A landscape with many peaks, sampled at points; each row gives a point and its height.
A climber steps from a point to the highest of its 2 nearest points, and stops where none of them is higher. Distance is the straight distance between rows; heights are no part of it.
J_513 height 304: 112 110 85 114 104 88 102 113 132 86 86 89 81 118 100 79 110 106 97 106 102 82 89 92 103 107 87 68 122 113 124 89 81 113
J_494 height 626: 90 81 88 110 80 87 106 91 116 111 104 84 91 124 102 76 94 84 71 100 122 105 106 139 99 101 118 113 87 108 116 109 109 110
J_44 height 476: 101 89 91 66 112 57 125 87 94 141 94 72 102 95 86 102 75 101 86 84 115 95 65 84 78 103 91 108 116 104 98 74 73 109
J_823 height 234: 120 117 108 128 88 102 53 118 114 76 90 99 92 104 116 99 103 69 76 111 105 94 81 104 105 114 113 93 94 96 106 124 104 83
J_114 height 201: 121 120 113 114 110 103 71 85 67 80 96 106 84 84 133 141 90 116 104 109 101 84 101 97 134 114 93 90 116 112 110 110 100 79
J_777 height 432: 114 83 75 91 98 88 118 98 125 119 87 114 83 59 80 67 100 119 101 92 101 86 83 104 106 102 107 101 79 77 117 78 84 117
J_693 height 23: 92 99 99 89 104 121 106 90 85 121 93 101 140 95 103 110 96 87 112 115 92 93 84 124 100 89 106 113 95 82 64 126 127 65
J_390 height 510: 116 97 74 88 127 89 97 90 117 111 98 99 112 107 67 72 123 84 73 93 117 110 84 102 90 109 124 107 104 111 141 104 104 90
J_113 height 577: 85 111 117 117 102 106 87 115 64 84 114 102 74 78 112 133 93 108 136 105 112 111 124 66 120 111 87 107 95 111 97 97 94 75
J_141 height 557: 102 89 67 102 101 77 103 91 123 118 93 82 93 118 82 79 104 89 81 110 129 98 91 118 94 112 115 111 103 120 137 101 99 96
J_496 height 149: 125 117 97 115 101 119 74 107 103 60 116 99 105 43 111 90 125 115 95 101 100 88 113 91 129 128 104 82 89 109 126 92 79 76
J_654 height 249: 102 105 120 110 84 105 95 102 98 69 114 83 88 121 128 119 98 96 88 119 80 97 96 128 110 114 107 73 107 111 88 106 86 95
J_988 height 696: 119 88 107 84 111 120 113 88 102 102 109 112 102 52 84 99 110 109 122 89 76 106 88 102 105 94 109 114 87 85 103 94 86 106
J_272 height 683: 88 77 85 69 118 87 119 108 78 138 101 99 121 101 76 104 99 84 98 93 110 123 107 100 81 90 124 131 103 120 92 103 109 98
J_383 height 316: 96 97 105 113 84 102 87 97 71 79 92 106 113 115 111 136 75 95 75 90 96 106 124 129 103 95 96 109 100 95 94 107 137 100
J_223 height 342: 122 123 84 100 125 77 129 100 109 100 92 103 110 102 86 81 125 120 102 99 108 67 96 88 87 97 79 86 125 92 127 74 83 121
J_239 height 211: 107 103 68 95 98 93 98 98 93 97 101 84 64 75 83 88 103 123 114 100 130 129 102 74 83 95 90 81 91 115 124 61 106 97
J_529 height 328: 97 99 114 100 83 104 109 100 82 92 87 91 93 108 118 113 83 96 99 85 82 112 98 112 83 89 101 85 98 95 74 93 121 126
J_489 height 590: 105 81 97 86 115 119 103 84 102 114 113 109 91 53 88 87 112 125 124 94 106 121 99 77 83 92 105 111 85 97 115 76 91 94
J_323 height 350: 78 119 92 108 80 94 82 94 68 57 107 98 94 84 119 136 99 96 135 118 110 104 123 86 104 103 87 104 94 113 71 114 129 92
J_544 height 447: 88 91 108 104 77 88 99 104 108 87 100 80 86 128 83 107 88 108 64 85 99 96 119 91 114 104 80 101 103 97 109 106 103 129
J_227 height 523: 105 115 85 114 101 87 114 102 95 74 105 99 84 75 71 109 125 124 106 89 105 93 129 69 110 108 87 98 88 101 129 87 88 108
J_534 height 435: 118 110 71 90 106 90 126 79 109 119 106 93 83 65 100 65 88 139 131 110 117 79 92 92 86 108 75 73 114 100 123 66 75 109
J_885 height 519: 102 111 102 92 116 105 121 76 97 106 107 101 92 92 124 98 91 119 143 72 112 120 120 94 78 94 105 89 106 120 97 78 91 119
J_588 height 373: 116 98 115 94 100 102 93 102 126 109 108 122 116 125 95 63 96 78 53 74 107 114 94 123 89 104 106 94 96 82 133 105 110 113
J_700 height 323: 125 107 110 117 106 98 50 110 88 104 90 103 120 90 113 118 90 97 95 105 110 93 95 105 140 111 107 114 93 84 120 121 110 64
J_818 height 335: 118 101 116 112 79 101 85 108 84 80 91 111 114 116 113 118 69 99 75 102 82 103 93 134 108 93 94 88 106 71 93 109 137 88
J_54 height 218: 70 102 85 103 99 91 97 98 108 106 95 97 95 100 103 100 133 98 136 114 128 111 93 91 77 84 116 127 90 113 82 100 107 92
J_471 height 617: 105 115 69 113 124 100 99 114 111 69 108 114 96 78 88 74 139 121 106 111 119 91 109 65 115 112 79 79 105 103 141 78 86 91
J_797 height 424: 108 121 83 103 121 100 128 76 117 89 108 94 105 75 101 77 115 141 122 86 109 74 115 91 107 102 89 94 106 110 124 93 85 114
J_502 height 321: 107 85 99 98 80 108 90 104 112 110 105 104 120 100 108 83 101 69 87 119 99 104 85 136 115 103 131 111 85 101 101 127 97 80
J_942 height 506: 109 118 77 105 123 92 115 108 106 94 113 119 86 78 103 54 105 150 135 111 112 84 132 61 91 100 65 66 118 81 136 73 82 103
J_274 height 111: 111 91 122 101 116 113 108 99 88 100 116 97 105 76 116 130 90 114 115 119 90 96 89 114 137 111 115 112 109 109 86 118 74 65
J_739 height 172: 113 105 105 102 88 102 87 116 78 111 107 102 106 117 104 82 78 62 81 110 103 115 74 132 96 93 98 84 81 61 100 129 143 86
J_962 height 503: 93 110 83 86 111 100 100 84 123 110 130 102 85 82 98 69 96 139 142 128 126 113 117 60 98 91 71 85 112 113 136 73 73 95
J_180 height 375: 93 108 106 89 111 73 120 107 115 130 90 95 91 124 108 100 99 101 114 96 104 104 92 88 81 79 94 95 129 116 95 77 76 120
J_275 height 393: 112 116 109 113 77 105 69 97 92 55 74 117 90 117 109 124 82 88 91 110 89 93 86 86 90 89 93 94 111 91 83 120 142 109
J_392 height 426: 73 125 98 105 97 66 96 111 103 104 96 90 93 104 119 104 78 101 154 114 123 93 125 67 99 90 69 116 109 124 97 99 86 116
J_832 height 356: 117 86 124 93 114 112 73 100 91 107 107 115 131 110 89 126 98 93 82 117 74 93 86 99 126 108 110 123 109 88 103 129 85 77
J_954 height 352: 98 84 107 85 102 107 118 103 93 109 96 80 89 83 84 115 97 87 123 97 88 125 80 91 95 96 106 99 95 111 84 86 91 102
J_307 height 436: 96 92 93 70 103 63 122 83 103 135 112 70 105 119 84 87 95 106 69 98 122 98 80 117 71 103 98 108 117 114 119 81 86 106
J_746 height 271: 88 96 80 109 86 111 84 98 114 106 73 107 89 90 113 75 105 75 112 100 108 95 61 99 79 80 114 102 82 86 74 104 121 106
J_913 height 376: 100 83 114 88 111 97 93 92 107 104 114 116 115 115 76 108 119 98 67 101 73 90 102 92 112 112 118 121 101 92 103 123 74 101
J_91 height 398: 92 82 118 82 104 113 105 94 106 120 90 102 114 122 81 106 97 92 98 80 81 110 85 92 91 82 97 112 109 92 88 99 102 129
J_435 height 212: 98 111 116 121 99 111 71 102 75 94 94 96 93 102 126 145 94 96 101 104 94 80 97 97 128 107 98 107 100 97 89 115 104 83
J_512 height 331: 133 94 101 96 109 111 89 106 93 122 99 139 139 91 83 98 102 86 99 85 89 110 95 103 115 109 108 125 85 67 122 119 109 91
J_719 height 258: 73 66 117 73 96 95 106 104 108 118 123 92 121 137 68 110 99 94 65 119 97 103 119 100 113 107 93 124 95 111 93 123 86 107
J_559 height 369: 98 122 98 110 75 83 75 104 72 53 88 111 82 116 119 133 96 98 107 114 98 95 109 75 100 113 93 101 100 114 70 109 138 96
J_56 height 295: 107 84 94 92 101 113 96 80 117 106 99 95 106 85 112 86 104 92 103 105 103 111 84 125 90 93 145 110 87 121 96 110 94 90
J_191 height 451: 81 109 107 109 93 118 72 92 87 97 81 105 125 122 104 132 93 81 83 114 91 77 97 99 110 102 69 101 96 65 67 127 140 78
J_473 height 302: 118 95 135 102 88 100 83 105 80 103 126 112 108 114 107 117 77 109 52 93 77 90 104 134 135 124 94 83 98 74 115 97 99 89
J_862 height 235: 117 101 113 85 109 102 126 95 113 91 110 97 102 110 84 87 126 104 81 89 68 100 84 108 86 105 108 68 115 99 112 86 79 118
J_231 height 198: 91 100 80 92 89 78 96 92 102 108 82 69 71 79 87 98 84 114 128 101 134 114 95 65 84 93 84 98 95 115 112 70 111 118
J_482 height 324: 117 114 75 97 124 90 120 111 131 106 90 95 103 112 90 64 112 109 91 108 109 67 67 105 95 104 83 79 139 102 130 81 83 106
J_873 height 445: 104 90 83 99 111 99 99 94 117 135 78 105 88 86 109 78 103 105 122 101 127 106 75 85 78 79 110 113 92 114 96 81 91 93
J_95 height 312: 137 106 104 109 104 111 68 93 100 97 92 112 132 81 84 109 102 94 107 96 107 114 83 102 122 106 111 121 91 88 129 114 110 76
J_614 height 225: 94 75 87 122 91 124 88 117 118 121 89 110 91 74 102 89 97 99 99 100 103 85 113 103 136 111 112 128 78 99 97 110 82 94
J_215 height 469: 106 113 99 105 112 99 116 87 93 98 95 97 104 113 125 100 94 108 95 61 111 100 110 121 69 90 118 93 108 116 102 79 113 116
J_525 height 491: 79 83 116 118 90 120 84 113 101 115 100 108 109 138 112 113 97 79 74 98 91 83 113 103 115 105 95 116 91 84 81 113 109 95
J_10 height 428: 77 89 105 91 112 126 101 88 117 113 79 107 123 106 93 119 96 94 110 88 101 97 101 85 97 76 102 133 104 106 83 115 110 110
J_815 height 250: 110 101 113 90 100 105 110 80 125 88 96 84 83 109 102 88 104 93 89 91 85 109 69 105 94 95 104 72 104 114 107 94 89 121
J_947 height 183: 93 94 112 101 79 104 102 104 83 114 105 92 92 112 100 86 81 69 77 99 92 113 69 124 77 92 102 79 80 69 75 98 131 100
J_868 height 513: 118 89 112 91 109 133 98 85 100 103 88 117 129 80 101 112 80 94 113 89 78 104 85 121 112 88 109 112 99 79 97 108 119 98
J_340 height 370: 97 80 89 101 103 110 125 119 94 120 112 99 106 89 88 100 104 89 104 106 88 115 109 117 118 107 123 128 91 106 91 104 84 81
J_776 height 596: 73 81 90 76 105 92 130 115 106 145 93 86 109 102 87 93 86 88 101 101 104 103 98 94 94 83 108 132 105 108 81 105 91 108
J_273 height 267: 110 110 114 111 90 108 103 108 105 68 107 90 85 129 105 100 111 107 68 89 78 94 105 106 110 120 92 65 116 107 107 95 83 114
J_216 height 136: 128 119 103 117 110 116 97 114 111 80 102 108 105 75 128 87 111 112 112 95 89 93 114 105 115 123 114 79 108 114 113 91 69 82
J_781 height 459: 100 85 112 98 113 137 87 84 118 108 84 134 136 110 107 113 96 94 94 86 86 92 98 99 111 87 108 133 107 96 97 122 104 103
J_748 height 74: 89 116 92 123 84 94 90 81 98 65 103 87 84 119 131 108 103 98 108 100 107 89 124 95 101 113 101 76 102 136 91 112 93 109
J_293 height 522: 92 79 82 74 111 78 124 99 95 161 90 78 102 89 98 88 67 104 93 103 117 95 77 98 78 92 90 127 105 111 76 73 78 104
J_941 height 405: 110 114 80 89 96 71 126 79 103 121 103 64 102 104 81 93 92 105 82 98 118 80 84 109 77 107 74 102 123 112 131 80 92 125
J_590 height 221: 124 95 129 81 108 98 118 98 90 102 116 104 112 104 79 109 110 102 88 86 63 112 81 116 99 95 110 88 109 82 104 90 83 102
J_359 height 400: 126 113 69 94 122 94 130 93 105 81 99 102 95 63 104 53 120 142 117 97 111 71 110 99 90 106 89 71 102 97 121 75 89 111
J_707 height 586: 92 87 123 103 104 97 96 105 123 107 121 113 105 150 74 76 102 104 54 98 106 103 116 110 103 108 81 97 89 92 125 102 96 109
J_479 height 275: 86 74 115 66 98 115 98 100 93 108 118 95 117 121 55 105 100 80 79 125 72 119 89 100 108 103 102 114 100 104 88 134 90 103
J_135 height 289: 96 103 91 102 78 113 91 81 92 85 83 102 85 82 113 94 90 84 109 94 102 103 73 105 71 89 111 98 75 88 64 110 146 108
J_670 height 41: 71 82 100 77 97 121 111 105 107 145 89 104 129 135 83 81 92 73 88 101 97 101 99 84 84 90 91 100 89 94 76 112 124 107
J_174 height 394: 90 91 117 84 111 85 125 87 97 96 123 110 105 96 77 123 130 101 71 107 67 66 110 90 121 109 117 113 90 84 100 124 64 100
J_105 height 101: 96 83 118 100 98 112 95 103 89 103 113 78 111 99 110 125 96 87 97 122 88 90 95 123 135 113 118 113 98 106 80 134 87 67
J_671 height 248: 100 103 79 122 84 86 86 115 90 85 88 94 73 104 88 100 103 92 103 99 128 117 113 93 94 95 107 114 86 119 111 93 121 108
J_842 height 467: 127 95 82 101 90 100 107 105 114 91 86 108 73 55 79 72 97 117 92 86 101 109 95 97 96 103 107 84 84 86 116 81 103 115
J_626 height 13: 69 94 135 81 125 102 99 86 76 106 92 96 139 121 110 143 87 97 80 131 93 82 100 114 112 89 76 109 132 80 72 124 113 65
J_430 height 518: 84 110 98 95 90 84 117 95 98 78 108 75 83 89 100 125 82 108 114 80 111 108 137 92 116 111 93 108 107 127 106 105 90 127
J_355 height 408: 120 93 89 93 118 93 109 110 117 128 76 116 81 96 98 79 104 95 102 85 101 109 68 93 83 86 112 96 104 96 109 75 81 100
J_186 height 359: 112 114 94 93 110 74 127 99 107 99 89 103 89 108 77 101 117 118 108 74 95 92 99 76 90 86 79 92 119 90 119 77 90 138
J_956 height 472: 110 97 88 83 126 79 128 90 103 116 107 107 108 105 72 90 127 110 80 86 98 102 101 102 86 106 126 108 114 108 121 90 93 97
J_387 height 257: 95 105 103 109 99 102 114 97 99 73 118 113 67 50 102 111 105 134 109 91 90 78 129 79 135 123 98 104 80 95 106 107 70 107
J_828 height 381: 77 95 122 67 99 115 117 95 91 107 94 82 118 90 105 125 99 79 131 106 83 115 86 97 88 88 99 96 104 102 57 109 106 99
J_619 height 297: 113 103 108 117 109 101 96 85 73 83 98 112 114 108 93 147 88 102 74 67 86 97 124 113 114 111 93 118 112 84 120 104 121 102
J_3 height 644: 97 109 109 113 102 101 92 105 81 82 118 78 82 87 94 143 108 94 113 102 100 109 115 80 127 119 99 110 102 119 114 102 85 82
J_325 height 415: 80 97 118 85 113 69 148 107 101 99 110 110 105 86 71 113 115 111 93 94 83 79 120 80 104 93 109 135 102 93 97 117 64 106
J_641 height 543: 66 98 118 105 86 100 81 114 106 99 91 101 100 148 90 102 100 79 81 100 107 101 105 96 80 85 76 102 96 78 79 111 129 114
J_772 height 402: 103 82 77 99 102 97 132 115 107 124 101 112 91 74 82 79 98 105 106 85 93 98 110 111 111 104 114 128 83 84 104 89 79 111
J_955 height 421: 113 109 68 106 89 80 120 101 105 116 91 75 76 104 95 83 80 118 88 94 131 87 94 119 84 103 90 94 118 117 124 78 100 113
J_361 height 209: 132 93 122 89 103 98 103 99 87 104 118 101 128 118 83 112 89 97 80 102 72 121 80 133 112 107 102 86 104 72 117 114 104 88
J_507 height 380: 111 107 97 98 114 89 112 110 105 114 85 109 75 109 97 95 112 111 128 79 98 111 91 83 85 89 98 90 113 106 109 66 83 117
J_563 height 606: 110 109 89 105 91 113 99 72 96 85 90 111 81 85 130 89 85 111 126 78 104 108 109 103 77 89 112 77 93 118 80 89 115 115
J_914 height 175: 129 107 102 118 91 128 63 103 106 67 99 117 93 52 130 93 92 125 112 103 114 107 126 97 106 111 104 99 89 110 114 96 103 81
J_684 height 457: 103 91 103 112 102 123 94 132 99 130 84 117 125 121 104 101 100 73 95 103 77 93 99 101 120 101 94 111 87 78 77 113 104 78
J_851 height 468: 112 107 66 117 88 86 111 103 107 97 90 87 70 92 120 70 92 122 111 104 128 101 114 111 80 103 102 80 104 125 105 77 103 102
J_369 height 594: 88 97 101 86 111 96 118 106 87 113 99 87 109 99 91 118 98 91 117 81 113 123 122 111 83 93 114 129 101 115 96 91 109 103
J_250 height 285: 122 113 86 110 94 93 104 108 105 64 89 97 84 102 92 88 102 110 94 88 81 100 109 80 105 110 94 66 112 114 112 89 92 119
J_382 height 575: 106 118 95 109 97 83 103 100 80 60 116 86 81 89 84 122 106 114 107 87 98 107 136 73 118 123 94 94 105 122 119 95 98 108
J_201 height 241: 94 92 99 124 91 102 98 116 103 102 109 97 63 73 99 105 99 122 94 86 100 74 120 94 134 119 100 119 92 102 101 100 76 103
J_574 height 288: 107 101 136 104 101 107 85 100 89 90 121 117 99 99 107 131 98 115 61 82 66 66 103 112 129 121 91 80 105 85 107 104 80 102
J_170 height 650: 94 106 116 107 102 95 100 98 123 93 102 95 94 155 96 92 104 104 63 92 110 105 102 104 80 95 87 82 116 97 119 90 104 117
J_187 height 244: 80 83 119 81 99 81 107 98 126 116 118 89 115 137 71 101 99 114 66 112 105 94 108 99 99 93 84 120 119 105 106 103 85 125
J_375 height 520: 120 91 89 95 95 122 91 97 99 90 97 115 71 43 81 84 104 130 115 89 95 120 103 72 90 92 95 95 81 82 118 77 105 109
J_332 height 418: 90 107 82 117 92 97 96 138 78 104 80 96 73 89 92 98 113 85 129 112 115 119 95 94 81 90 102 103 83 90 77 76 117 88
J_587 height 252: 98 105 92 130 83 104 64 108 127 83 78 108 90 92 117 83 118 68 108 113 111 96 79 104 99 91 120 108 85 95 89 116 107 88
J_169 height 91: 69 92 127 91 92 104 112 93 94 92 122 91 103 105 128 128 99 80 102 116 87 90 113 115 113 102 109 110 108 118 70 119 81 90
J_429 height 294: 73 76 104 73 89 104 102 101 99 111 100 72 118 108 77 114 102 72 95 128 96 109 99 97 105 100 115 120 97 114 77 129 105 94
J_651 height 525: 113 101 94 101 110 102 100 91 87 118 93 107 113 104 106 106 104 93 101 68 112 118 101 122 73 89 129 115 91 100 97 89 119 90
J_309 height 18: 88 84 110 81 112 118 103 80 86 117 96 111 148 115 102 123 88 91 89 136 86 91 96 115 112 92 99 106 117 91 69 141 120 65
J_638 height 283: 106 99 112 112 110 108 73 95 89 94 111 112 112 137 93 122 100 90 58 79 92 100 113 108 114 117 92 116 98 91 133 117 114 98
J_126 height 338: 116 95 104 102 118 106 72 115 82 126 90 109 137 108 100 123 91 90 96 111 98 94 83 97 146 107 94 120 97 72 104 139 111 65
J_388 height 82: 57 107 104 106 74 81 101 98 101 74 115 83 84 118 139 118 98 92 112 106 95 90 122 114 109 105 99 93 101 120 67 118 83 110
J_791 height 333: 65 107 90 107 74 99 87 89 79 70 106 79 106 82 112 129 113 88 130 119 102 99 92 108 108 109 97 105 89 99 67 117 113 86
J_927 height 589: 88 108 121 120 90 98 73 105 117 78 94 113 95 151 105 93 102 88 61 94 104 100 102 106 77 89 95 92 100 91 99 106 125 116
J_261 height 358: 108 108 100 115 88 91 96 122 70 95 92 94 111 112 109 111 95 85 107 106 95 103 83 136 92 84 103 97 102 69 76 100 138 79
J_983 height 353: 131 109 100 101 103 102 83 112 110 112 98 128 120 101 88 81 100 65 75 80 91 116 84 113 95 107 107 99 98 74 131 112 114 101
J_636 height 197: 108 80 130 92 89 113 108 109 81 112 113 87 116 125 92 105 85 83 86 106 74 120 73 137 104 93 101 80 93 72 86 101 113 98
J_662 height 477: 74 102 110 94 94 78 110 93 119 96 110 72 98 121 99 117 94 106 95 88 101 88 118 91 115 107 79 109 118 124 112 111 82 133
J_518 height 51: 81 85 109 93 98 99 94 102 118 109 99 108 106 134 99 92 116 84 94 123 93 102 91 108 80 86 121 109 110 112 80 117 89 97
J_285 height 161: 122 111 82 103 95 129 71 109 114 53 111 110 100 51 114 66 113 127 98 105 118 103 130 72 111 115 91 74 95 111 129 85 101 81
J_331 height 385: 91 109 91 104 77 84 100 129 68 96 93 92 85 107 106 106 111 71 109 105 94 113 86 114 75 92 102 89 91 84 67 80 126 96
J_992 height 553: 110 118 61 111 114 81 111 115 97 74 98 100 93 69 75 81 133 132 96 107 128 80 138 75 103 110 85 91 94 93 136 74 105 97
J_858 height 273: 117 115 113 111 101 106 106 94 92 69 109 115 88 80 105 121 115 122 94 82 66 74 113 92 125 123 95 89 101 94 108 105 77 108
J_857 height 231: 94 85 106 96 103 78 119 91 124 124 124 118 130 126 77 81 109 122 54 105 96 74 114 108 108 98 102 126 108 95 116 110 78 116
J_133 height 478: 64 112 91 99 80 121 86 93 93 105 86 105 128 114 96 101 109 72 92 97 93 88 86 111 88 96 78 98 82 57 64 119 145 91
J_220 height 419: 108 97 97 117 93 114 87 127 85 112 85 101 107 95 94 106 111 78 115 126 96 106 86 104 117 97 107 112 90 80 89 106 105 63
J_938 height 458: 78 118 85 103 95 78 89 96 110 106 116 85 77 92 105 88 84 114 154 134 137 115 130 59 105 92 68 96 105 125 120 90 75 100
J_758 height 429: 114 109 89 103 104 89 119 85 103 104 100 92 105 107 94 82 99 125 77 55 105 93 110 109 85 94 106 97 110 99 120 81 113 128
J_580 height 466: 112 114 100 90 126 110 123 66 113 100 103 97 101 88 105 89 110 122 118 70 102 104 94 82 82 94 108 90 110 122 112 90 89 126
J_752 height 420: 103 120 112 123 93 110 64 109 95 75 67 111 110 107 112 120 94 88 108 112 88 87 69 99 107 91 83 96 103 69 75 128 128 86
J_153 height 35: 99 81 117 77 108 132 99 95 98 142 107 121 137 125 95 77 87 67 77 110 83 121 76 102 88 89 101 93 86 83 87 121 122 97
J_708 height 189: 117 116 103 121 92 111 68 89 81 64 110 111 82 70 137 115 84 121 126 122 108 95 116 99 120 111 104 91 89 118 94 109 106 71
J_985 height 232: 125 101 117 117 91 102 93 118 99 91 108 91 107 109 114 110 103 93 84 105 82 100 97 138 113 118 122 83 107 100 107 102 83 77
J_371 height 535: 79 81 121 120 85 98 83 126 102 108 110 101 89 149 94 91 93 85 51 110 111 98 116 106 111 114 86 100 85 89 96 102 95 106
J_257 height 308: 72 104 99 85 77 95 106 85 75 85 94 92 93 84 127 104 86 93 110 85 97 99 89 105 71 88 100 85 90 92 45 94 136 124
J_313 height 270: 116 104 104 99 97 111 95 75 116 87 100 84 97 98 117 85 108 77 92 98 98 111 67 131 81 101 128 78 87 107 103 109 106 98
J_111 height 230: 110 106 69 120 95 91 96 123 99 94 82 98 73 92 74 90 107 97 101 100 115 123 108 92 93 104 105 94 88 104 125 67 112 81
J_110 height 413: 60 108 114 61 115 100 122 96 88 103 102 83 107 65 124 120 86 87 143 102 98 115 105 89 76 89 103 107 95 126 62 102 99 112
J_378 height 268: 109 98 85 123 97 97 86 111 97 100 96 104 96 123 93 109 110 85 80 79 107 105 122 108 107 107 105 118 90 100 116 103 114 97
J_335 height 58: 81 107 106 105 96 90 100 93 119 98 102 112 97 123 132 96 120 99 118 114 103 91 94 104 88 87 117 95 110 122 74 107 84 103
J_499 height 516: 78 107 108 108 100 107 113 133 87 93 106 101 77 89 120 118 102 95 149 105 106 113 125 86 103 100 89 106 97 107 76 99 84 85
J_959 height 509: 62 111 89 100 72 99 95 114 91 93 86 96 104 120 94 101 101 84 92 94 97 92 105 90 78 93 85 100 97 78 62 106 151 112
J_994 height 584: 133 101 105 98 99 121 96 89 90 84 94 110 107 55 95 111 81 116 117 80 79 113 93 117 111 98 109 99 95 84 111 98 113 101
J_89 height 233: 83 109 96 129 97 113 77 98 108 88 93 111 95 93 125 108 121 93 134 116 109 94 98 94 104 93 112 119 87 107 82 105 99 83
J_308 height 66: 82 119 91 116 91 74 104 88 113 89 98 91 83 120 129 87 108 103 136 109 113 93 114 99 99 98 105 73 109 126 87 99 79 116
J_324 height 45: 62 86 114 91 104 115 95 106 112 125 86 109 129 131 91 92 114 79 86 115 86 94 93 86 85 79 96 111 108 96 58 115 108 101
J_766 height 545: 103 107 82 88 128 113 100 88 124 99 115 109 93 78 92 68 122 133 130 113 111 114 93 59 104 90 84 69 99 112 137 73 76 98
J_237 height 341: 97 65 92 93 91 102 104 112 114 122 108 108 108 121 92 84 100 81 75 116 88 106 100 124 118 111 117 114 85 103 103 116 84 96
J_466 height 401: 80 118 117 94 107 73 111 113 114 114 103 97 102 124 118 109 89 97 136 104 100 96 120 73 104 89 83 105 123 125 93 105 70 124
J_883 height 460: 89 97 103 77 120 100 113 79 94 115 100 88 98 78 132 96 94 106 138 86 122 116 100 90 65 85 110 108 93 124 72 92 98 107
J_154 height 203: 78 104 89 92 103 96 100 88 110 108 99 82 87 82 106 106 113 102 144 109 137 126 106 73 89 84 100 107 90 136 106 86 102 106
J_236 height 29: 115 82 94 83 102 129 97 102 93 135 94 117 143 107 100 92 88 74 96 112 90 115 83 112 108 93 111 109 87 88 88 139 127 75
J_32 height 222: 102 114 119 118 93 103 59 104 98 81 97 98 91 132 115 128 108 83 77 109 95 87 94 103 111 110 103 102 91 97 100 118 109 89
J_347 height 461: 89 103 91 116 81 101 102 128 86 94 90 104 67 85 110 83 98 99 145 111 103 112 118 86 89 92 92 89 90 103 64 84 105 102
J_526 height 442: 96 101 98 79 127 75 150 100 92 115 115 115 109 86 68 102 117 119 99 87 90 102 117 99 82 95 124 128 109 102 100 94 80 101
J_481 height 8: 85 89 150 82 119 114 81 77 90 89 114 111 126 131 110 150 94 102 74 129 88 98 96 125 105 94 87 107 126 103 87 118 97 82
J_524 height 493: 114 103 81 96 124 99 104 85 132 117 89 109 96 83 102 71 106 121 135 115 119 105 78 71 82 85 96 93 114 124 121 68 78 98
J_702 height 530: 104 112 83 119 81 95 91 101 113 76 81 113 77 96 129 79 96 119 120 101 110 103 118 102 85 95 114 91 91 122 88 96 114 103
J_878 height 317: 103 80 135 119 78 112 80 109 81 87 107 116 106 116 115 113 59 105 48 106 82 86 104 128 124 113 90 86 100 79 89 102 123 93
J_407 height 384: 118 89 99 107 92 109 96 119 102 99 91 95 84 88 91 102 100 85 115 108 81 116 77 104 109 98 107 92 94 95 99 91 94 90
J_339 height 351: 100 96 99 92 86 77 116 105 79 105 89 83 79 108 99 100 74 103 88 69 99 117 100 95 76 88 95 83 107 102 91 69 112 136
J_161 height 397: 108 97 101 93 105 93 117 87 121 118 110 92 109 119 95 63 97 104 55 75 110 94 91 126 84 99 104 86 101 85 132 89 107 120
J_630 height 550: 104 116 82 117 123 106 95 97 111 83 126 117 93 87 107 67 114 139 133 102 115 90 140 62 109 109 81 80 112 106 131 87 76 99
J_109 height 471: 120 112 60 90 112 97 107 97 97 99 115 115 84 67 97 45 81 146 131 128 118 73 106 72 90 106 63 49 113 94 128 66 91 105
J_422 height 314: 74 89 90 100 79 110 94 95 89 96 107 69 106 103 95 119 102 68 104 125 110 103 93 123 104 107 105 116 85 93 72 128 121 83
J_655 height 124: 122 109 116 104 111 120 115 94 104 83 117 99 104 74 116 105 108 107 122 113 82 107 94 118 118 113 118 84 102 120 102 101 68 79
J_844 height 374: 97 82 99 85 109 83 117 111 97 131 90 89 94 106 75 95 89 94 91 69 94 111 80 87 81 90 87 106 98 85 100 78 101 129

Where does a climber stop that starts at each point below?
J_815: J_988
J_719: J_170
J_135: J_988
J_231: J_818
J_126: J_494
J_95: J_272

Call two points neighbours if one is among the 2 nearest of the other. Go from one point of each pair to the other, from neighbour to neighbour, staying as high as possible. Name the lowest point that can't be avoided.
J_494 and J_988: J_237
J_563 and J_382: J_359
J_382 and J_988: J_95
J_563 and J_272: J_941
J_471 and J_382: J_227
J_382 and J_170: J_544

Write out the way that a climber takes from each point below.
J_361: J_590 J_862 J_815 J_313 J_56 J_502 J_237 J_340 J_772 J_777 J_842 J_375 J_489 J_988
J_746: J_135 J_257 J_529 J_339 J_844 J_91 J_10 J_781 J_868 J_994 J_988
J_187: J_719 J_479 J_429 J_422 J_791 J_323 J_559 J_275 J_752 J_191 J_133 J_959 J_641 J_927 J_170
